A landscape with many peaks, sampled at points; each row gives a point and its height.
A climber steps from a point to the highest of its 2 nearest points, and stops where none of them is higher. Distance is the straight distance between rows; heights are no part of it.
j155: [151 151 119 170 151 207  98 160 122 179 184 117 137  92 148 110 135 177
 148  74  91 160  93 104 110 103 149 135 105 112  77 135 155 172  95 132
 111 137 155 182 157 126 132 118 133  87 131 135 113  93  74 130 167 160
  91 129  99]  (h 559)
j63: [114 108 115 190 190 101 157 158  64 172 169 137 133 112 159 110 152 110
 120 108 174 138 117  94 109 117 162 159 107  75  59 159 117 137 136 120
 104 114 118 122 144 163 135 135 157 124 148 116  91 105  55  83 114 110
  84 209  73]  (h 384)
j711: [167 167  90 135 149 132  87  67 148 155 182 145 166  98 141 141 109 132
 128 136 135 149 159 136 123 121  85 162 146 104  81 115 106 152  71  91
 138 116 130 147 120  77 111  92 102 106 184 173 119 103 103 174 157 181
 114 100 133]  (h 545)
j82: [133 186 149 208 142 188 106 144  80 137 182 118 115 117 122 127 124 159
 125  31  98 131 121 111 139 133 123  97 110 154  82 125 161 122  91 155
 126 139 150 138 177 140 136 143 142 103 142 125 135 123 108  87 146 147
  72 147  52]  (h 526)
j115: [103 145 162 149  93 166 134 130  79 126 142 109 128 142 131 150 126 184
 160  71  65 132 112  74 141 123  90 154 113 161 115 170 162 147 174 149
 149 130  98 143 118 105 119 180 153 113 154 117 146  96 172 109 158  62
 116 141  78]  (h 38)
j971: [170 117  84 167 142 112 135 164 120 169  83 142 143 115 138  68 165 104
 142 168 173 151 125 162  60 124 130 112 145 103 106 130 139 133 102 124
 108 147  78 139 126 176 119 139 188 114  93 113  91 115 108 140 108 115
  83 142 134]  (h 342)
j510: [145 140 205 172  93 179 140 146 138 210 144 154 148 101 159 141 149 200
 127  74 112 136 101  96 107 135 148 100 117 124  94 177 130 165 197 122
  91 136 133 112 115 179 132 138 179 107  81 112 151 132 176 102 138 157
 120 135 156]  (h 286)
j239: [124  76 176  93 126  84 148 103 149  86  77 125  92 190  77 179 111 181
 133 146  96 109 160 155 171 138  95 139 117 115 180 120  96 108 121 135
 147 101 131 148 100 126 179 161 121 159 107  89 151 133 196 115 140 126
 160  86 124]  (h 458)
j907: [148 141 125 166 116 165 123 182 132 112 136 111  97 128 136  93 156 133
 154  70  62 171  88 122 108 146  80 119 147 158  86 145  99 162  94 170
 156 138 123 124 142 130 123 139 142  96 131  91 151 107  65 102 135  75
  59 144  56]  (h 323)
j413: [143  74  50 167 168 104 159 151  97 150  70 157 161 104 145 146 137  92
 155 162 188 139 153 122  55 134 118 116 143 100  94 166 184 112 141  89
 121 144  87 127 136 180 146 134 170 161 116  89 125  94 157 141 137  91
 119 178 133]  (h 313)
j855: [144  71  72 145  95 146 148 137 168  38 122 146 141 116 165 151 143 108
  82 167 107 111 167 190 174 163  32 122 126 161 115 113 107 120  87 116
 182 128 109 142 129 100 165 104  85 178 131 135 144 104  94 153 163  56
 123 117  97]  (h 533)
j934: [130 146 160 144  83 105 144 119 129  75 108 119  93 188  79 171  93 159
 141  96  93 139 153 115 145 145  98 127 133 150 188 124  89 100  89 150
 151  96 147 141  94 133 129 136 123 140 119 104 179 132 208 102 110 100
 133  96 113]  (h 417)
j829: [171 216 143 132  71 159  95 128 143 192 159 114 101 107 126 121 107 131
  99 140 128 125 151 133 180  84 173 148 147  76 162  85 133 132 167 103
 104 138 149 107 169  72 121  91  99  96 118 190 116 176 184 133 116 182
 109 116 158]  (h 97)
j138: [129 194 163  82 100 122  94 170 136 154 149 109 126 188 146  67 175  81
 185 118 121 146  51  92 102 155 169 146 130 131 143  88 124 143 131 182
 128 158 109 126 128  89  78 127  95 109 137 163 101 134  57  72 114 107
 157 188  98]  (h 151)
j762: [116 127 148  95 154 102 127 103 132 177 112 143 118  88 108 103 149 154
 168 166 141 108 158 105 146 138 129 143  97  94 146 102 128 175 157  90
  80 151 148 142  79 110 103 162 172  86 135 132  95 187 178 129 140 157
 154 108 181]  (h 177)
j16: [135 168 202  94  82 100 157 127 165 144 106 138 105 150 117 149  96 145
 179 110 118 138 153 105 145 152 129 118 144 112 180 109  67 119 109 144
 141 101 123 136 106 143 124 167 129 147 104 135 172 173 216 106  70 139
 148 127 168]  (h 383)
j208: [ 98 135 121  95 124  93 126 107 115 135  85 132 101 105  88  74 167 121
 135 206 148 131 148 151 134 123 156 151 136 125 153  67 126 172 122  96
  75 148 161 146 110  96  86 104 157 104 173 144  72 171 122 139 148 143
 141 118 161]  (h 201)
j255: [181 211 126 141  62 171  80 154 148 144 169 109 108 112 156 118 103 144
 123 128  90 159 110  95 158  93 181 119 129 107 197  99 178 133 158 134
 137 154 118 109 160 119 119 119  98 113  95 153  93 134 213 128 123 161
  99 121 178]  (h 77)
j563: [161 122 187 121 130 117 149 118 153 197 102 134 159 107 144 144 130 196
 146 132 140 143 100  70 115 168 113 110 107 121 115 161 141 174 222 108
 102 109 124 106  98 155 143 157 152 139 102 124 170 145 191 134 132 169
 102 131 210]  (h 270)
j824: [ 81  79 135 144 149  99 182  91 143  86  51 159  91 122 100 181 101 154
  76 111 150  84 143 108 143 130 118  72 149 155 127 146 148  94 156 119
 153 118 115 118 161 166 180 186 152 219  92 109 199 131 172 134 108 136
 149 129 153]  (h 627)
j875: [119 122 107 108 101 111 103 132 115 109 112 113 115 138 123 114 149 133
  94 126 110 137 114 134 148 128 165 142 109 133 139 108 113 103 106 140
 132 112 159 100 144 111 119  53 128  61 152 147 110 122 121 182 150 187
  93  48 129]  (h 351)
j542: [123  79 124 154 153  87 132  89 132  89 115 172 118 117 110 102  98 114
  93 156 168  75 178 171 159 119 140 165 145 110  97  73  74 122 110 113
 149 123 135 126 122 103  89 114 136 131 166 148 149 133  96 145 152 105
 159 128 115]  (h 279)
j379: [166 154 190 220  83 171 165 137 123 156 137 174 127  83 122 130 154 171
 130  40 116 117 122  99 102 143 147  76 114 164  79 153 148 157 155 164
 161 105 116 141 153 181 113 152 177 110 106 108 140 124 177 117 154 119
 106 143 147]  (h 302)
j127: [135  52 121 150 141 116 131 130 137  83 102 133 161 138  97 114 145 195
 127 174 139 133 151 116 140 111  72 121  98 132 119 142 164 162 141 115
 121 111 124 157 116 108 188 151 199 141 137 141 182 159  98 172 143 128
 154  88 141]  (h 331)
j153: [ 96  92 114 183 223 106 183 109  88 135 122 140 135 106 143 116 111 131
  92 122 159 130 108  73 132 110 157  97 145 105  75 175 121 104 127 127
  90 119 132  95 145 183 146 168 161 134 120  95 138 117  76 108  87 144
  83 173 107]  (h 400)
j190: [113 102 144 144 144 163  96 106 117  91 138 105 155 147 133 189  75 189
 106  82  64 141 115 128 146 135 100 130 112 143 148 175 170 105 147 144
 115 136 107 118 114 138 169 140 118 107 103  91 178 107 174 132 143 133
 115  77 118]  (h 632)
j151: [132 190 194 159  79 179 117 144  91 140 150 160  92 151 148 169 124 170
 108  59  63 123 126  86 148 132 121 150 117 132 132 134 142 134 180 130
 123 156 143 122 133 115 135 159 132  85 118 122 141 128 211  90 131  94
 126 112  93]  (h 47)
j811: [102  95 111 107 138 118 138 145 124 115 113 108 161 100 153 100 137 172
 147 145 131 154  90 125 109 149 143  85  93 143 132 172 136 157 143 112
  84 140 116 151 110 173 146 125 167 138  94  97 139 111 141 153 128 163
  95 101 156]  (h 285)
j259: [ 90 111  94  90 140 182  94 134 118 134 178  65 158 121 166 170 139 152
 174 117  83 169  76  78 123 106 124 141 109 127 125 207 164 160 140 134
  95 128 123 158 137 137 150 129 109 152 112 115 157 103  95 147 133 101
 109 135 114]  (h 647)
j28: [ 93 170 127  36  92 124  96 144 118 119 152 118 141 178 132 124 133  71
 192 150 124 161  91 124 108 145 166 153 163 107 174 108 111 128 104 146
 113 143 109 139 121  97  78  92  75 145 120 153 112 137  92 127 139 103
 170 151 124]  (h 175)
j258: [118  88 101 135 119 133 130 156 143  94  90 119 155 134 144 119 130 156
 135 169 107 147 111 115 117 146  76  88  85 162 114 164 176 142 154 149
 127 180  87 169 124 149 176 176 178 155  91 110 187 115 142 153 134  87
 125 117 121]  (h 309)
j950: [170 159 120 231 117 162 127 131 127  88 116 175 112 123 136  96 151 116
  93  98 116  83 151 137 117 152  75 103 111 208 103  84 119 103  94 140
 173 155 124  82 124 113 106 121 111 103 146 121 149 115 121 102 110 109
  93 127  85]  (h 233)
j521: [137  74  92 129 147  85 124 106 149  76 127 126 142 103  91 153 102 159
 107  97 169 122 180 176 139 114 110 114 122 173 134  94 135 122 126 112
 162  69 138  95 132 176 165  99 126 131 117 119  98 138 189 166 148 202
 152  80 162]  (h 206)
j318: [120 144 170 142 149  95 160 164 100 205 119 147  91 118 142  82 191  92
 162 134 203 142 145  83 121 118 164 160 162  56 119  98 110 161 182  78
  87 133 137 115 125 133 104 159 175 115 148 125  95 167 120  61  99 126
 102 196 126]  (h 589)
j924: [119  85 109 133 136  86 182 122 154  68 100 126 105 146  94 147  94 109
  81 111 130  87 161 173 169 136 107  87 146 161 168 116  93  75 129 132
 173 122 139 101 163 159 164 149 107 172  92 112 157 121 155 109  81 153
 131 106 100]  (h 692)
j955: [106 110 111 103 107 132 158 160 108 104 140 135 174 129 141 157 123 103
 189 152 153 155 114 126  55 158 113 103 120 157 148 172 169 123 138 135
 121 146  76 148 125 175 127 180 123 153  98  80  93  98 144 131 115 105
 169 157 147]  (h 315)
j836: [ 64 101 121  91 158 113 141 158  97 145 101 124 137 138 118  97 138 104
 135 189 163 135 122 121 124 139 155 116 147 110 126 128 117 134 128  87
  71 135 152 123 115  95 117 130 137 122 151 115 106 126  86 130 110 144
 121 139 118]  (h 230)
j172: [129 150 145 116 100 164  98 129 142 205 161  93 128 131 134 122 141 178
 139 117  86 156 110  75 166 119 138 176 143 114 117 141  97 182 162 111
  91 144 158 154 114 107 116 105 150 101 141 127 169 161 130 125 147 129
  99 110 148]  (h 558)
j100: [123 170 101  88 125 108  90  87 122 140  87 108 137 146 100 105 145  97
 153 194 145 177 124 129  95 117 185 173 151 126 172  97 168 127 129  95
 120 147 138 128 117 120  96  56 119  84 152 159  48 138 137 141 162 162
 104 113 164]  (h 171)
j759: [173  91 143 153 133 102 143 112 121 188  96 148 155 130 135 158 138 124
 161 118 156 167 140  79  80  97 118 146 113  81 119 201 177 145 181 124
 128 122  85 135  65 188 101 142 168 125 163 106 111 107 169 123 140  74
 152 167 139]  (h 274)
j990: [114 128 161 111 120 132 108 159 123 201 183  97 138 135 171 145 170 160
 118 121 117 168  98  62 160 107 160 193 142  48 102 149  97 150 196  91
  88 127 154 121 122 139 139 110 131 136 139 129 143 151 126 110 144 147
  67 189 122]  (h 587)
j822: [157 168 142 141 118 125 118 168 105 182 153 105 126 129 144 137 129 100
 160 109 139 166 101 116  95 126 144 139 115  72 102 155 117 121 138 141
 107 130 122 137 114 151 102 144 137 133 130 130 109 116 103 101  95 108
  91 186  92]  (h 359)
j424: [126 114  67 133 143 154 138 158 169 123 135 130 158  84 151  96 171 106
 119 187 139 124 142 176 106 139  98  68 144 200 115 136 159  93 111 119
 146 172 126 159 126 144 162 127 110 176 132 121  89 110  76 120  95  95
 155 160 162]  (h 401)
j707: [105 144 121  38 141 104  98 104 134 156 139 113 148 147 108 150 107 107
 183 200 125 123 154 130 107 129 101 171 125  98 176 135 160 121 121  84
  86 159 113 172 101  90 123 131  93 161 142  83  95 133 139 124 110 152
 204 117 163]  (h 237)
j462: [148 155 149 186 148  94 156  65 146 131 148 148 137  90  84 137  75 154
 123 130 150  90 205 139 116 104 106 127 123 121  88 110 135 158 111  94
 134 118 110 158 102 110 113 146 176 130 199 145 157 126 182 143 122 125
 166 138 145]  (h 303)
j36: [173 158 149 163 107 101 161 110 168 150 100 136 102 127 124  84 116  89
 129 138 162 111 136 193 131 121 170 126 129 132 157  84 116 102 157 152
 154  97  94  52 114 131 119 121 128 108 108 172 108 173 164 115  66 131
 142 134 149]  (h 330)
j317: [167 155 115 130 128 171 109 190 141 164 158 111 118 130 164 126 140  85
 163  86  97 179  66 114  99 139 121 143 137 109  69 167 118 143 107 181
 145 133 114 120 104 133  98 127 115  64 120 112 105  89  47  96 131 109
  71 182  58]  (h 338)
j206: [143 161  74 143 131 184  66 120 130 156 192 121 144  90 156 124 148 141
 147  81  96 179 114 113 122 103 102 148 123  94  76 126 116 168  41 145
 129 126 162 147 171  99 103  88 105  98 138 190 105  86  86 153 187 141
  92 118 139]  (h 610)
j666: [117 133 138  91 108 120 133 118 170 132  97 164 123  93 128 100 151  86
 150 170 147  75 178 166 112 158 141  68 134 183 174  52 134 113 120 163
 160 135 163 115 133 117 141 163 103 162 110 156  87 175 156  85 106  99
 212 140 221]  (h 243)
j792: [ 93 155 146 119 124 140 119 159 114  91 156  94 114 148 174 119 114 137
 128  46  98 149  77 109 169 135 153 116 135 165 156 128 117  92 152 178
 108 111 132  98 162 129 171 130  97 109 121 122 191 138 122  98  99 139
  97 121  89]  (h 725)
j944: [ 94  85 142  85 157  93 163 125  81  97 104 147 117 193 139 139  83  78
  67 123 156 119  73 157 157 124 152 137 168 116 109 150  84  70 124 148
 130 130 132  95 160 155 115 134  96 147 108 122 147 123  47  97 150  75
 140 161  81]  (h 705)
j804: [122 168 136 134 129 148 112 173  90 180 165 102 145 142 180 118 151 107
 145 102 114 165  78 103 116  99 201 132 120  85 146 126 159 107 155 131
  89 137 120  86 141 132 120 120 138 109 103 142  73 126 136  97 108 148
  82 163 115]  (h 334)
j381: [187 137 141 154 112 131 129 124  96 197 136 158 165 118 157 147 150 131
 129  99 142 167 120 116  99 111 141 166 124  91 119 148 166 143 194 107
 123 124 103 106  99 198  80 128 166  58 143 112  68 114 194 138 158 129
 117 133 131]  (h 280)
j348: [141 107 135 148 141 130 117 104 102 118 143 139 128 134 138 132 114 151
  66 105 128 119 120 136 201  97 169 164 155  78 118  88  87 131 139 109
 124  66 168 104 144 103 131  86 112  77 135 164 156 135 124 177 159 207
  88  70 121]  (h 320)
j353: [120  95 151  52 116 122 105 116 153  84 128  76 111 169 102 182  64 173
 139 158  84 112  98 114 148 131 111 137 121  83 173 162 111  93 119 117
 142 133 133 151 117 116 164 132  66 173 110 104 166 129 153 159 130 168
 155  53 122]  (h 518)
j620: [147 114 157 133 164 113 167  95 127 112 104 137 120 131 110 103 127 137
  88 144 153  94 132 153 164 122 133 163 163  92 112  63  78 153 127  97
 126  82 149 115 115  89 111 122 137  59 191 129 149 153  96 190 141 167
 120  98 118]  (h 300)
j837: [126 177 142 109 128 105 111 123 142 190 125 152 100 130  93  88 133 103
 142 130 120 105 167 126 138 145 105 141 121 119 124  99  92 130 131 131
 116 155 134 144 108  91  87 166 145 124 134 134 133 150 152 111 104 110
 163 155 139]  (h 157)
j504: [ 71 103 141  34 113 121 141 138 162  77 111  93 110 180 115 129 138 110
 112 147 122 108 128 153 170 127 168 109 154 134 202  94  94  97 110 139
 159 126 174 158 141 109 163 104  60 168 123 126 125 125 111 114 111 147
 192  80 145]  (h 577)
j533: [134 116 118 118  99  93 129 146 160  63 124 101  91 124 112 101 118  93
 106 157 139  74 195 186 138 110 151 109  82 151 162  72 119 133 110 140
 170 145 134  96 131  87 110  87 105 167 121 164  69 146 119 110 129 132
 168 117 153]  (h 349)
j103: [ 77  64 157  74 126 114 133 128 128  92 120 128 128 133 124 110 164 174
 104 177 136 110 126 162 175 106 122 144 113 140 140 124 114 147 136 120
  91 110 145 168 113 111 170 132 154 169 128 131 144 132 101 128 141 101
 179 103 147]  (h 360)
j198: [130 190 139 109 130 110  87 134 144 164 103 137 110 144 133  46 180  72
 181 179 119 113 132 153 113 148 141 124 111 139 154  60 115 133 110 149
 132 194 106 147 115  77  83 137 121 115 127 136  91 143 107  80 119  86
 184 173 131]  (h 134)
j585: [112 149 134  13 143 138  97 128 114 176 121 113 131 183 116 149 119  45
 168 196 135 125 113 137  79 145 116 167 141  91 133 141 117 144  91 117
  96 153 118 149 117  86 100  73  66 150 134 126 116 123  92 168 147 129
 155 134 136]  (h 202)
j764: [135 183 147 198 130 149 101 124 113 134 165 160 103 123 126 160  64 128
  68  71 124 105 129 127 148 125 134 137 134 105  82 148 121  86 108 118
 127 141 145 107 158 121 113 111 120  93 146 165 157 110 113 116 143 153
  86 116  93]  (h 499)
j550: [113 107 113 125 120 127 164 159 143  99 119 130 147 137 158 105 119  70
 133 157 154 127 133 168 110 137 134  72 143 166 164 103 138  89 137 137
 139 155 105 121 139 164 130 159 122 177  95 109  89 125 112 130  99  91
 162 149 140]  (h 355)
j544: [134 109 121 118 189  99 164  87 126 136 138 108 136  96 124 158 113 127
 127 171 180 115 142 135 131 125  99 169 134  92 135 159 112 119 131  79
 118  87 118 105 117 140 136 132 105 137 163  95  92 130 111 197  91 189
 135 107 154]  (h 446)
j889: [102 148 155 104 122 144 146 125 106 179 139 125 127 122 164  83 152 143
 113 122 144 124  90 121 159 114 210 128 123 132 161 124 130 120 172 131
  99 120 159 107 130 153 146  96 146  92 122 147 105 166 134 128  83 173
 115 104 158]  (h 301)
j704: [142  72 109 172 175  78 137 132  87 154  53 161 153 127 136 113 158 116
 157 156 186 141 165  74  78 114  99 141 119  67  93 196 167 148 172 106
 133 130  66 157 103 168 121 147 194 168 148 126 156 105 151 145 102  48
 132 171 125]  (h 292)
j978: [117 110  94 182 159 154 122 121 140 144 143 151 141  89 126  96 158 152
 116 112 146 123 143 115 123 118  83 127 115 127  46 154 123 137 101 126
 130 112 102 157 146 152 141 147 167 132 136 142 160 111  57 167 107 130
 108 144  93]  (h 399)
j135: [167 162  99 167 149 129 134  72 141 140 164 137 129  77 131 184  90 144
 105 100 145 123 191 153 155  99 112 141 145  99 128 119  98 100 108  80
 155 114 131  94 126 115 116 120  93 119 141 146  95 116 143 176 102 200
 118 109 124]  (h 492)
j523: [107  71 119 130 169 113 173  77 104  90 127 121 144 156 122 151  78 105
  68  96 117 109 126 134 179 120 122 122 152 162 125 153 120  77 143 142
 136 127 149  98 155 163 130 145 105 134 102 105 157 108  91  99 122 125
 115 128  96]  (h 754)
j454: [125 138 142  51  96 110 118 132 160 105 145 125 152 157 124 120 124 116
 212 163 145 148 142 116  72 150 100 121 136 153 186 129 149 141 121 131
 129 165 113 173  94 139 100 144 125 139 132 109  93 145 158 115 111 126
 217 124 187]  (h 275)
j339: [118  60 132  73 141  93 134 124  99 108  87 104 125 171 136 162 123 124
 124 149 111 133  97 129 145 123  96 158 109 100 121 186 113 113 130 140
 119 101  90 143 124 131 162 142 128 137 111 100 191 118 107 169 144  91
 105 117  80]  (h 651)
j9: [118 127  95 153  98 161 121 110 124 109 170  99 150 130 102 140 148 155
 144  97 108 151 142 115 124 119 106 136 123 195 123  88 116 172  57 138
 116  96 168 130 145  86 106  98 142 128 146 128 117 128 135 138 166 101
 100  87 105]  (h 361)
j757: [156  38 105 134 156 112 151  98 135  56  73 157 117 146 127 157 116 121
  75 156 134 113 150 171 160 131  54 126 137 130  95 163 135 103 110 112
 168 113  81 144 146 126 192 118 123 155 118 115 195  99  88 171 139  87
 128  96  72]  (h 595)
j848: [167 159 128 210 108 158 143 123 148 155 165 157 141 102  79 118 114 172
 147  92 114 132 170 117 100  97  99 123  91 137  89 122 139 186 123 122
 126 119 130 161 128 141 101 131 199 121 148 128 153 122 162 119 153 111
 118 138 122]  (h 319)
j740: [162 154  82 116 135 130  65 104 122 166 136 132 147 121 146 119 126  90
 120 154 137 181  96 144 112 105 182 167 135  61 113  99 151 137  75 111
 114 126 128  95 128 100  89  65 121  76 122 205  47 132  99 190 189 170
  90 121 131]  (h 140)
j201: [123 125 145 104 134 136  97 149 107 125 122 143 109 134 111 128 114  97
 102 114 129 101  94 141 113 158 106 145 110 112  59 172 118 114  96 155
 147 156 117 158 119 129  92 149 135 134 142 131 146  95  77 132 167  47
 127 172  64]  (h 443)
j703: [ 96  87  99  69 126 120 120 181 119 111 123 101 151 163 155 134 143 115
 173 147 108 170  76  76  98 146  93 139 141 129 147 205 109 151 150 162
 109 126  90 176 109 145 163 152 132 134 108  90 189 111  88 120 104  63
 130 160  96]  (h 709)
j989: [136 114 142 106 115 117 134  81 152 164  88 141 155  93  81 148 112 157
 139 121 155 129 125 114 122 167 136  93 120 167 130 115 161 180 161 134
 140  81 156  98 132 135 135 143 134 135 121 124 149 164 203 141 125 176
 126 110 203]  (h 251)
j854: [113 133 115 181 131 159 139 130  90  63 132 118 137 133 164 163 128 132
 128  24  59 151 120 126 153 139  96  83 140 184 150 126 143 108 129 149
 113 103 117  94 131 140 169 121 111  86 109  96 175 141 199 107 108 163
  80  88  93]  (h 680)
j186: [149 149 122 125  94 127 151 134 159  85 133  95  97 118 155  68 158  79
 174 144 133  78 146 160 104 114 154  81 105 208 177  80 174 114 125 183
 171 153 142 107 148  86 109 117  85 140 122 185  59 157 124  82 106 120
 217 140 164]  (h 297)
j64: [153 152 108 105 133  81 122 120 156  98 120  92  84 132 113  86 134  89
 107 168 147 101 108 164 136 130 166 120 100 144 151  98 122  96 116 138
 148 133 150 107 114 110 110  57  99 117 148 166  74 133  93 159 107 196
 151  83 167]  (h 398)
j966: [130  97 100 155 136 125 123  92 171  87  88 176 138  82  83 199 112 147
 109  91 152 109 152 152 102 166 116  49 118 193 114  93 142 136 134 139
 168  71 135  81 144 149 154 151 114 162  85 117 130 134 191 145 146 185
 134 114 184]  (h 228)
j815: [111 141 119 105  94 144 106 125 143  84 164 109 134 116 114 163 102 115
 105 147  91 107 163 141 115 127  94 129  90 183 134 114 121 144  58 127
 146 135 167 151 130  59 116 100  93 163 150 133 134 108  91 125 174 107
 141 111 114]  (h 403)
j830: [119 135 129  48 135 113 116  86 158  90 128  94  87 129  90 140 104 152
 117 175 125  75 172 168 140  98 159 138 125 120 192  97  95 136  99 113
 160 107 184 151 110  84 158  55  63 161 149 122  82 144 151 129 114 180
 199  82 183]  (h 482)
j390: [ 71 134 120  85 151 132 132 142 101 173 109 124 126 173 129  80 180 106
 153 165 153 127 107 104  79 129 221 112 143 136 166 141 155 106 164  85
  75 147 173 113 154 129 114  84 127 111 144 129  72 139  92  93  95 168
 127 125 164]  (h 263)
j199: [109 107 127 145 181 102 167 100 146 107  71 138 105 104  91 150 101 149
  79 176 162  86 169 108 138 127  84 111 160 123 121 142 146  90 148  86
 152 125  91 122 138 131 149 198 145 189 161 115 172 136 150 157  88 117
 139 164 140]  (h 586)
j358: [191 191 136 147  97 153  61 142 142 176 154 133 124 109 130 107 120  92
  81 121 102 156 107 144 153 100 177 160 146  78 118  90 158 130 119 130
 130 147 130 105 166  70  88  86  96  97 135 182  94 128 111 162 197 159
  97 127 160]  (h 118)
j289: [151 198 139 131  58 182 128 156  95 105 175 112 129 117 139 153  91 130
 141  91  78 128 118 111 133 120 133 136 122 143 166 114 154 142 151 165
 145 138 124 115 147 100  99 141 109  91 128 141  91 132 197 128 127 145
 119 102 130]  (h 61)
j720: [146 172 135 126 114 151  79 137 124 128 155 154 114 141 114 133  80  77
  96  84 110 107 110 160 118 153 134 152 124 100  65 143  91 126  75 150
 138 135 123 109 124 109  71 101 117 108 118 167 149 111  91 153 170 117
 100 131 107]  (h 471)
j541: [ 94 116 182  98 150  78 139 133  76 180 116 141 104 147 136 101 189 124
 132 128 167 137 103  73 141 121 153 195 150  44 103 134  76 163 192 108
  75 105 126 128 113 136 119 133 180 118 137 115 125 144 129 115 132 109
 107 163 116]  (h 630)
j637: [ 95 130 118  78 108 110 142 153 145  58 130  88 134 155 159 105 143  99
 129  92 119 128  90 153 167 127 152  90 151 197 160 104 110  79 125 172
 152 113 152 120 158 118 160 119  76 138 128 143 151 125  64 100  89 117
 174 118 112]  (h 665)
j760: [158 127  41 156 142 152 133 171 117 152 119 132 141  74 145 103 181 120
 172 144 143 141 119 128  71 130 110 113 114 121  73 152 141 159  66 121
 145 137 107 168 135 164 121 143 159 137  98 122 108  87  79 141 110  98
 104 170  87]  (h 371)
j515: [100  66 116  70 140  86 155 115 154  75 111  96 105  94 110 123 156 136
 102 214 156  95 150 166 143 113 134 128 131 130 166 149 117 142 114  90
 132 103 175 169 122 131 159  96 123 158 159 108  67 130 110 161 132 163
 182  81 192]  (h 410)
j630: [114 103 102 102 121 161 120 133 184  82 146 122 139 117 140 143 141 100
 122 180 111 117 136 169 125 172  62 107 135 189 144 148 127 108  89 133
 145 151 140 169 107 100 153 115  77 162 145 112 115 103  64 119 128  80
 159 115 133]  (h 462)
j187: [145 117 131 163 155 118 126 113 146  64  97 181 101 136 110  84 119 116
  69 161 136  56 170 156 146 138 110 123 130 176 134  46  99  75 114 154
 174 163 142  96 119 105 123 138 119 125 120 123 144 155 113  92 126  84
 142 147 124]  (h 255)
j880: [112 135 130 156 148 111 148 132  98 132 118 143 117 104 109 135 121 153
 104  82 140 109 133 107 131 129 103 128 109 144  84 175 129 107 144 137
 131 128 100 159 127 177 127 159 182 165 142 130 181  97 110 109 116  77
 121 157  91]  (h 419)
j329: [135 169 155 147 103 118 159 123 148 143 132 120 112 133 123 145  88 114
 134  97 132 120 131 127 138 130 165  79 141 127 166 124 123  96 130 152
 142 110 120  83 128 138 135 175 125 138 111 160 155 162 146  87  45 156
 136 147 109]  (h 356)
j675: [115 110 130 217 134 158 128 120 120 101 155 156 137 152  83 143 126 164
 108  91 118 127 176 115 113 115  94 121 116 157  96 104 129 166  68 112
 124  97 148 148 116 121 146 126 172 134 162 134 193 115 139  94 165  86
 113 133  65]  (h 335)
j180: [101 137 111 152 132 196  91 132 122 149 203  62 127 129 160 150 108 204
 161  72  66 156 101  82 162 112 134 143 107 136 126 171 125 152 131 119
 100 149 159 139 140 114 137 114 113 150 113 131 194 134 153 133 154 109
  79 106 130]  (h 598)
j800: [ 90 100 100 112 151 158 109  97 136  71 158 115 129 131 105 203  80 160
  90 130 100 111 125 153 144 119 103 137 121 123 167 170 151  79 110 121
 142 142 123 127 123 137 173 116  81 149 126  97 133 112 131 150 123 163
 142  69 109]  (h 578)
j213: [ 84  76 134  52 135  80 145 148 100 103  82 127 133 198 146 135 119  52
 118 197 156 137  90 145 134 168 141 163 163  94 135 151  80  93 125 135
  98 124  97 123 144 144 144 126  86 144  93  79 147 113  85 133 147  99
 147 141 102]  (h 643)
j220: [142 111 131 182 109 140 155 138 137 105  88 189 160 102 113 127 142 109
 128  95 133 105 139 179  88 148 131  49 134 186 122  85 161 112 137 181
 151 118 121 118 144 163 119 189 135 146  86 120 108 128 158 115 149  83
 131 171 168]  (h 318)
j708: [190 148 129 161 103 114 120 103 135 166 136 136 144 126 135 120 130 116
 114 122 148 137 124 172 132 114 158 155 139 116 141  80 145 117 161 122
 158 117 109  74 110 149 100 112 136  52 132 132  65 142 156 129 135 160
 124 119 134]  (h 304)

Call two points neighbours if one is among the 2 nearest of the other. Go from one point of each pair to the other, from neighbour to neighbour, staying as high as possible. Name the lowest point that can't be avoided.
j523 and j206 => j880
j703 and j523 => j213
j541 and j703 => j172

Where does a climber stop that starts at each point below?
j138 => j630
j759 => j206
j381 => j792
